Points on a hilly landscape, in no order, each with its height.
From any point a climber steps to the highest of the 4 points nearest to it. It stops when none of these is higher. Distance is the straight distance between rows; heights are no part of it.
k_500 (h 60.3): [ 22  18  -1  17 -11  13  14  -8  -2   6  19  -7  24  -3  -8  13   4  -1
   7 -16   7]
k_899 (h 68.2): [  4 -21   2  23  -1 -19  -9 -31  -5 -11 -20 -25  13   4 -43 -31  18   0
   5   5   0]
k_85 (h 57.4): [ -1 -27 -27   8  28  17  55  -5   9 -12 -13  17   7 -45  34 -26 -15  23
  13  -4  -6]
k_280 (h 35.3): [-31   7   6 -25   1 -11 -34  -1  -6  10   8 -26 -28  21 -28  11   5   5
 -23  25  -6]
k_337 (h 83.7): [-17 -25 -29 -20   1  38   4 -27   1   5 -39 -25   9  -8  14 -16  10  -9
   7  14  22]
k_802 (h 59.5): [ -3  10  13 -33  30   5   0  32  10  34  29  35 -11  11  39  36 -26 -23
 -18   3  -3]
k_208 (h 4.0): [  1  32 -27 -18 -19  27 -25 -14  -9  15  -7  -7  17  10  35  12 -27   6
  13   4  17]
k_264 (h 23.2): [ -9  14  11 -23   2  -6 -43  -5 -22  18  31  18 -50  26 -38  40   2  -5
 -21  24 -17]
k_357 (h 79.2): [ 35  -2 -14  16   1   8  36  -1  -7 -33  22  26  36 -12  33 -13 -18   0
   8   7  -9]
k_806 (h 29.9): [-27 -41  13 -26  21  10 -35  19   1  -5 -16  20 -38  13  10   1 -38   1
   6  31  -9]
k_613 (h 63.3): [ 15   6 -13  23 -12 -30  19  11 -19 -11  20  23  15  -3 -28  -3 -11  -8
 -19 -11   5]
k_398 (h 48.8): [ 16  13  13 -23  11 -15  12  43  21  24  12  57 -28  17  33  54 -20 -20
  -2 -10  -1]
k_309 (h 52.9): [ 13 -44 -10  11  20 -16  50 -10  10 -11 -31  22   8 -47   7 -22  -8  16
 -19  16   8]
k_951 (h 64.6): [ -2 -19  -6  30  16   8   6 -14  19 -15 -10  -1  17  -3 -15 -34  23   3
  -5  -2  15]
k_982 (h 22.1): [ 12   7   4 -32 -11 -29  -9  19 -14  -1  24  35 -43  16  -6  31  -6 -15
 -28   3 -36]
k_334 (h 53.6): [-54 -35  21 -28  14  -5 -39  -5  12   7  -7   3  -8  -5 -32 -15  -8  -1
 -12  43   8]
k_195 (h 79.0): [-12  -9   5  28   2 -20   8  -4  -7 -11 -28  -7  11   5 -36 -39  37  19
  12  -2   7]
k_56 (h 68.4): [ 10  13  -2  17 -12 -23  -1 -43   6 -10 -20 -19  16  11 -35 -41  33  -3
   8 -30  13]
k_888 (h 71.5): [ 16 -16   4   6 -18  33  33 -54  12 -14 -21  -8  37 -10   5 -21  10   4
   7 -14   7]
k_924 (h 65.2): [ 17  -5  -3  16 -26  27  24 -29   7 -20  -6 -11  36   7   1 -11  35  10
   7 -37  17]
k_163 (h 18.3): [ 12  37  -4   1  -4  24 -27  12  -3  28  30 -24  22  16  15  39  12   8
  22  -7  17]
k_983 (h 83.2): [ 34  16 -16  14  20   7  39 -19 -15 -13  34  -2  58 -10  41  -7  13   0
  31   1  14]
k_255 (h 23.0): [-20  -8  22 -20  11  45 -52 -29 -11  15 -21 -17 -18  14  -4   4  12   7
   7  31  -5]
k_283 (h 51.3): [ -5  14   5  20 -15 -65   8  19   0 -14  12   4  25 -13 -39 -34  26 -10
 -12  -9   8]
k_758 (h 63.6): [-35 -32   2   2  13  -2 -16  -9  -5   2 -34   1  -4  -7 -36 -39  26   1
  -1  26   9]
k_439 (h 19.9): [-10  -9 -15 -22   4  24  -2 -12  15   6 -35   9  -6 -15  57   1 -43  11
  27  20  -2]
k_190 (h 73.1): [ 36   4 -13   9 -10 -10  46   0 -14 -23  10 -10  14 -10   9 -32  11  -1
   7   3  -4]
k_86 (h 61.7): [ 17 -29 -12  19  -2  19  42   1  -2 -40 -18   7  22 -29  26 -45   0  15
   4  -5  -6]
k_835 (h 46.1): [-12   8 -13   8  -1 -43   5   7   1 -19 -22  -2  13  15 -23 -40  -8   0
 -10  19   2]
k_541 (h 66.7): [ 31 -11  -1   8   0 -22  38  14  -3  -8   4  24  -5 -20   1 -16 -10 -13
 -18  -2   5]
k_356 (h 54.8): [-16 -11  13  -3   4 -13  -7   5  -7   1 -23   9  -8  -6 -13 -29  -3   9
 -35  28   5]
k_366 (h 56.4): [-19 -38   2  -3   2   8  10  25   3   5 -23  12  -2   2  19 -32 -31   6
 -13  19  -3]
k_205 (h 63.8): [ -3 -37  -1  -5  10   9  11   4  -3 -29 -40   0 -10 -26   9 -22 -17  10
  -1  19  -6]
k_936 (h 35.1): [  0   8   1  -4  -7 -30 -16   9 -15  -9  28  -9 -10  11 -20  23   7  -3
 -21  -6  -2]
k_417 (h 81.4): [  9  49  -3 -14  10   5 -27  24   1  25  15  13 -36  20  20  56  14   3
  -8 -25 -18]
k_440 (h 26.6): [-39 -30  38 -32  -1 -21 -15  21   6  11 -16  22 -43  11  -1 -20 -48   3
 -23  40   9]
k_961 (h 28.5): [ -9 -12  15 -17   8   1 -29  17 -16  19  21  11 -45  12 -23  22 -16  -1
 -13  10  -9]
k_512 (h 25.9): [-16  -1 -16 -23   8  28 -24  22  13  34   0  15 -13  12  53  33 -33   3
  21  21 -18]
k_371 (h 59.9): [ 13  16  16  33  -9 -21  16 -17   9 -24   2 -21  21 -20 -36 -30  34   5
   6 -21  -1]
k_948 (h 34.3): [ -3  27 -11  -6  -9  10 -43   8  -3  32  26 -18 -12  23  18  68   6   1
  22  -8  12]
k_226 (h 66.8): [  8 -24 -14  23  -6  -5  36   6  -5 -26  -3  14   2 -14  -5 -33 -18  19
 -12  -6   0]
k_487 (h 30.1): [ 10  34 -15   0   5 -15  12 -11  14  28  31  -2  12 -24  47  44  -8 -14
  14   0  -2]
k_787 (h 32.9): [-32  23   1  -8  -6  21 -45 -17 -26   0  -2 -24   6  28 -12  12  16  -7
   9   7  16]
k_350 (h 24.1): [  4  58  20 -11 -34   0 -34  15 -24   7  11 -36 -21  19 -28  49  34 -16
   0 -16 -13]
k_903 (h 54.3): [ 27  29  -4  35 -23 -40   7  -2 -19 -14  15 -15  18   9 -30 -22  35  -2
 -13 -37 -10]
k_298 (h 29.1): [ -7  22  24   0 -19   6 -38  -3 -13  -1  21 -35 -18  27 -22  32   9   9
 -23  -7 -13]
k_114 (h 60.8): [ 25  20  23  -2   0   8  -2   2  -6   8  31  11 -25  18  -9  46  19   3
  -6 -30 -11]
k_778 (h 18.5): [  2  21   2   9 -19  19 -13   3   7  13  13 -41  23   8  18  24  22  13
  23 -19   1]
k_123 (h 38.5): [  4   7 -14  -9   6  16  -5  -6  31  18   9  -5  12  -7  52  38  -2 -14
  21   2  -5]
k_388 (h 64.4): [ 21  12  21   8  -5  -4  42   4   5  -7  34  36  27 -10  20  27 -11 -10
  -3 -37  -3]
k_108 (h 43.1): [ -6  -7  24 -24 -16   2 -25  36   1  37  14  38 -34  16  33  13 -36  -8
 -17 -16  -7]
k_279 (h 49.2): [  8 -11   3   6 -17  35 -16 -22  -4  -3 -28 -41  16  12 -20 -21  25 -14
  21  -6  29]
k_987 (h 37.5): [  0  -6   7 -10  -5  10  -6  26 -18  20   9  26 -18   5   9  10 -19 -10
  12  -4  -7]
k_755 (h 20.6): [-29  -9 -20 -20  28  46 -20   6  -1  19 -28 -11 -20 -15  32  14 -32  14
  17  29 -11]
k_777 (h 16.0): [  8  16 -14 -16   9  10 -26  21  -2   1   9  -3 -24  12  21  25 -13  12
   0  11 -19]
k_288 (h 56.5): [  6  17   7 -18  12 -13   4  41   6  22  35  20 -30  21  16  74 -27   0
   6 -14  -8]
k_248 (h 57.2): [ -9 -18   2  10   8  20 -32 -29   3   3 -57 -19 -10   3 -11 -14  28   1
  30  -2  25]
k_238 (h 62.7): [ 14 -21   6 -11  -3 -33  23  38   8  -1  -3  35   2  -3  12 -25 -18 -10
 -37 -12  -4]
k_635 (h 35.9): [ -2  23  14  -9   0 -29 -26  18  -6  -6  19   5 -32  22 -43  26   7   5
 -14 -12  -2]
k_524 (h 47.1): [-21 -17  15 -14   5  13   6  33  11   3   8  25 -16  11  21   2 -43   3
 -19  -5 -13]
k_813 (h 75.0): [-17 -18  -3  -5  12  47  -9  -7   0  -6 -48 -28 -27 -12  -6 -15  -8  -4
  -9  14  18]
k_185 (h 46.3): [  5 -43  -6  11  15 -12  31  21  21 -21 -22  -7  17 -38 -26 -39  11   5
 -13  10  12]
k_505 (h 57.8): [ -8  -2  -5   1   7  16 -12   6 -15   5 -26 -24  -4  -5 -16 -10   6  -7
  13  -5  12]
k_970 (h 74.4): [ 31  -6 -21  20   1   0  33 -20   8 -38   3 -22  33  -4  16 -14   0  -4
  10 -17  -2]
k_927 (h 15.7): [-14   7  -2 -32  -8  31 -36 -10 -11   9  -3 -28  -6  26  21  19 -12   3
  24  18   4]
k_395 (h 71.4): [-14 -26 -10  -3   2  17  16  -3  -1  -2 -35  -5  -8 -15  -5  -9  -6  10
   7  24   8]
k_513 (h 44.5): [ 31  52   6  15 -10  10  -9 -17  -7  23  36 -23  20  -5   9  33  21  -2
  23 -32   3]
k_652 (h 36.9): [ -6 -24  -2 -12   4 -16 -11  32 -16   3  -3  31 -34  10 -12  -6 -35   2
 -16   5  -8]
k_504 (h 48.7): [ 25  -6 -10  -4   0  15   5  -2  -3   3  29 -16  27  -6  19  12  -7 -14
  23  -6  -8]
k_265 (h 39.9): [-21  28   8  -9 -23 -19 -25  -5  -9 -10  18   8 -24  17 -19   3  10   4
 -31  16 -19]
k_926 (h 78.7): [  4   1 -18  15   5  14  32 -38  17 -16  -6  -9  41 -11  38  -5   6  20
  29  -5  -4]
k_285 (h 61.8): [  3 -29  -5  12  -4  -2  19 -22  10  -9 -12   3  10  -3 -12 -31 -18   5
 -16  -1 -10]
k_53 (h 43.4): [  2   0   6  -8  15   5  26  21   2  12  11  13  20  -7  39  11 -45  -9
  21  -4 -16]
k_734 (h 55.0): [-28 -37   7   6  34 -18   8  29  -3   0 -32  14  -8 -35 -10 -32  -6  -6
 -14  24  -4]
k_629 (h 53.1): [  2  31 -14   1 -19 -11 -19 -23 -18  -4 -18 -20 -18  19 -32 -12  35  -2
   6  -4   3]
k_450 (h 52.5): [ 31  41   6  21 -32 -10  -7 -32   6  -4   8 -30  32  26 -25  -8  25 -12
  28 -51  13]
k_671 (h 57.3): [-39 -31  18 -13  22 -30 -39 -11   6  -2  -7  25 -12   9 -30 -27   5   4
   6  23   8]
k_794 (h 56.9): [ 13  25   1  17  -3 -11  22   7  -7   3  40   2  16   0  -7  23  24   3
  -4 -30 -14]
k_928 (h 46.2): [-29   9   7  11  -4 -20 -14  -2   1  -8  -5  -2 -22   1 -45 -28  28   8
 -23  24   3]
k_602 (h 66.0): [ 29  24 -10  30 -10   6  39  -9   8  -8  33  -1  44 -18  20   8  -3  -5
   4 -28 -12]
k_284 (h 28.9): [-19 -18  -3 -26  12   6 -23  15   6  21  -1  -7 -35  11  -4  24 -26   6
 -10  28 -15]
k_100 (h 71.8): [-27 -25  17  19   7 -39 -17  -7   8 -22 -44  15  -2 -22 -51 -49  43  33
 -13   9  14]
k_214 (h 64.2): [ 19  -7 -13  29   1 -38  65   9  -7 -20  15  30  23 -30   6 -26 -12 -13
 -29 -16  -7]
k_628 (h 59.4): [ 10 -56   7  11 -12  24  15 -59  28 -16 -42 -18  26 -16 -15 -36  26  -1
  23 -24  14]
k_402 (h 64.3): [ 11  46  -1 -11  10 -16  33  27   2  -6  52   8   7 -12  10  47  -5 -18
  -7 -19  -3]
k_845 (h 31.1): [ 11  32 -15   2   2   5  -1  -8  22  18  18  -2  13  -4  42  33  19 -16
  22  13  -5]
k_975 (h 55.1): [ -6 -17  10   9  -6   0 -11  -6   7   0 -23  -8   4  -2 -38 -34  -4  14
 -18  11   8]
k_148 (h 81.7): [ 23  42  -1  29  -6   3  22 -14  12  -2  21 -24  23 -10  13   5  13  -6
  19 -24  12]
k_514 (h 76.5): [ 10  16  -6 -10   6  -7  31  21   8  26  39  18  -1   4  18  37 -19 -15
 -12 -15   2]
k_792 (h 68.5): [-33 -12  -2   5  -7  19 -28 -24  -5 -13 -30 -17 -24   7 -14 -25  15 -16
   8  32   9]

Call two points neighbours if one is among the 4 nearest of the other. Go from one point of each pair to the other, from neighbour to neighbour, staying as high as possible. Name the lowest point that can't be avoided.
k_337 and k_417: k_794
k_514 and k_983: k_388
k_983 and k_148: k_602
k_195 and k_337: k_758

For each start below, name the point where the climber stops.
k_208: k_148
k_806: k_337
k_283: k_983
k_440: k_337
k_961: k_337
k_928: k_337
k_238: k_983
k_85: k_983
